Points, in no order, along strands that fork and pass close to each other.
In the rows, 128 means zero.
Two points are linked if the straight distance between their rows is under 40.8. Some points are linked to none.
Mekap: [129 124 160 118 119 191  81 188 105  56 193 132 131]
Tama: [105 124  88 114 182  97 124  88 139 152  90 114 152]
Mepa: [132 124 153 155 124  52 164 132 118 126 158 136 121]
zeru: [125 115 115 135 155  55 152 102 117 143 128 118 136]
sinu: [110 123 133 128 140  52 139 105 138 168 100 117 118]
netem: [138 121 102 141 158  88 159 126 109  99 160 124 153]
teb: [123 126 129 139 122  95 141 134 128 124 128 144 117]
Vut: [120 119 139 140 126  54 150 118 126 147 126 132 113]
gul: [114 128 161 131 100  61 143 117 138 165 101 129  93]
nivok: [113 120  87 119 158 121 132 110 133 126 108 133 142]
Dab: [124 140 186 119  77  72 141 110 141 195  81 113  84]
lavab: [104 132 126 119 148  70 130  99 148 173  84 109 124]
siv: [101 139 119 116 159  75 128  94 153 177  78 105 132]
lod: [136 143 205 140  53  80 144 127 118 173 103 132  69]
kasir: [135 130 154 136 127 139 108 183 118  68 184 142 139]
Ves: [136 118  84 132 170  96 152 114 108 105 147 125 157]
Kenid: [132 118 122 142 147  60 162 117 114 126 147 123 136]
fud: [136 119  68 130 171 137 134 136 117  86 151 136 164]
pud: [136 124  90 135 160 137 129 154 121  80 163 141 156]
Nos: [125 120  63 126 162 160 123 136 128  88 139 140 160]
zal: [144 126 135 109 136 195 122  80 163 198  81 118 135]
ninus: [147 123 181 129  98 233  83 186  84  88 188 114 114]
lupas: [126 137 164 141  86  86 141 133 126 139 120 142  91]
Ketap: [133 129  89 125 143 175 104 163 130  75 163 143 150]
rik: [143 122  91 113 117 212 120 113 142 126 110 125 144]
Divav: [136 134  99 124 125 189 100 162 128  80 160 138 140]
kuvi: [131 132 186 163  91  53 154 145 122 130 151 146  99]
gulis: [172 117 143 152  90 230  97 149 110 146 126 130 130]
befen: [132 129 104  98 158 204 125  72 171 181  82 105 147]
Zusa: [135 121 110 140 152  72 162 119 108 112 155 122 145]
Deza: [140 137 115 125 111 186 102 162 124  86 156 137 132]
tubed: [137 133 163 155 116  84 145 161 119  97 171 143 128]
suf: [137 133 158 143 123 121 121 179 118  77 181 141 137]
nukod: [122 125  76 118 136 174 121 126 136 105 120 138 144]
Pes: [141 141 172 133  67 122 138 129 119 154 108 136  89]
Lumo: [127 128 119 137 124 112 136 139 126 112 134 147 125]
gada: [112 123 141 131 123  66 142 115 136 158 105 129 108]
Kor: [115 125  85 104 140 172 126  99 146 132  97 125 141]
zazo: [102 144 118 104 153 105 127  89 160 178  73 101 130]
ros: [117 136 172 122  88  64 140 111 141 182  89 120  86]
vemu: [114 124 116 122 131 106 135 113 136 141 103 133 121]
tave: [167 123 137 138  89 214 109 137 117 145 119 130 130]
Lat: [126 115  75 126 177 110 141 109 116 113 129 129 160]
Sav: [160 121 158 131 101 244  81 180  92 101 180 113 120]
Tilu: [131 124  88 100 155 217 124  74 165 161  89 110 152]
tof: [172 121 145 149  92 237  89 164 102 135 147 122 127]
Puvu: [140 141 204 129  56  87 143 118 124 191  90 126  74]
Rivol: [101 125  70 105 178 146 122  89 145 134  90 121 155]
Tobup: [138 123  90 129 159 154 119 164 124  71 173 141 159]
pivul: [103 150 109 100 163 122 124  82 165 181  72  98 134]
soti: [131 125 156 123 126 174  88 189 111  55 192 138 137]
Sok: [137 125 150 157 127  61 166 138 115 111 169 132 131]
Noli: [133 128 169 120 107 204  79 187  97  64 191 125 122]
Lok: [136 133 177 161 109  73 150 160 118 103 171 144 124]
Dig: [107 126  62  98 169 196 121  83 156 133  92 116 155]
baso: [108 136  95  94 157 162 127  82 159 161  82 109 141]
Feke: [116 127  73  97 161 207 122  79 161 144  90 110 154]
zabop: [118 126 168 143  98  48 147 122 132 160 115 134  90]
lilev: [117 125  84 112 136 166 126 111 140 122 105 133 139]
kuvuf: [124 127 171 152 101  47 153 132 127 145 136 141  95]
Sesis: [103 126  62 103 175 172 121  87 149 130  93 120 156]
pur: [134 131 144 129 129 157 101 183 118  66 184 143 137]
Buzuv: [112 129  92  99 149 172 125  89 153 149  87 117 141]
rol: [124 128 146 141 108  85 142 135 128 132 126 144 106]
tel: [169 123 150 137  96 238  85 171  98 114 164 117 124]
luras: [118 115 106 128 162  68 144 101 123 146 115 119 140]
vomi: [138 132 182 125  98 207  84 187  91  76 186 120 116]
niv: [127 120 138 147 130  57 157 123 119 135 141 133 120]
gogis: [146 140 129 128  95 189 105 158 118 101 149 131 123]
ruta: [102 123  77 109 184 124 123  89 139 141  92 119 154]
zop: [134 132 129 144 123 114 133 154 124 100 151 147 126]
gifa: [134 142 179 136  67 100 139 132 120 150 112 137  83]
defuf: [118 117  80 124 168 114 136 110 124 119 119 133 149]
seva: [140 139 204 121  64  89 140 112 130 202  80 118  78]
dimom: [133 132 182 165 102  57 155 151 122 118 163 143 112]
Tesir: [137 145 199 147  59  88 142 139 115 149 119 139  76]
beka: [120 122  68 122 149 166 121 133 133  98 128 142 152]
ner: [137 134 168 152 116 105 129 175 119  85 178 145 131]
nar: [103 142  97  96 166 141 122  81 162 168  77 103 140]
kuli: [111 121 102 120 173  75 132  94 133 156  99 115 146]

A fork is a point with three links. Follow the links from the first point to the second and name the forks in between, in order.
kuvuf; Dab => gul
Sok; Dab => niv > gada > gul
luras; Lat => Kenid
Mepa; sinu => niv > gada

A fork is a point with three links, a tip a point with one. Leave the first point through the second and follow the links. Name the first fork or tip that comes.
Rivol; ruta => Kenid
tel; tof => tave
netem; Ves => nivok
zop; Lumo => gifa
fud; pud => gogis
Tesir; lod => gul
baso; nar => gada
lupas; rol => zop

Name the points in between on the shortest way along the links from the first point to the second, in order.
Sok; Zusa => Mepa > niv > Kenid
Vut; Lok => gada > gul > zabop > kuvuf > kuvi > dimom
Divav; nukod => Ketap > Tobup > pud > fud > Nos > beka
nukod; pivul => lilev > Kor > Buzuv > baso > nar
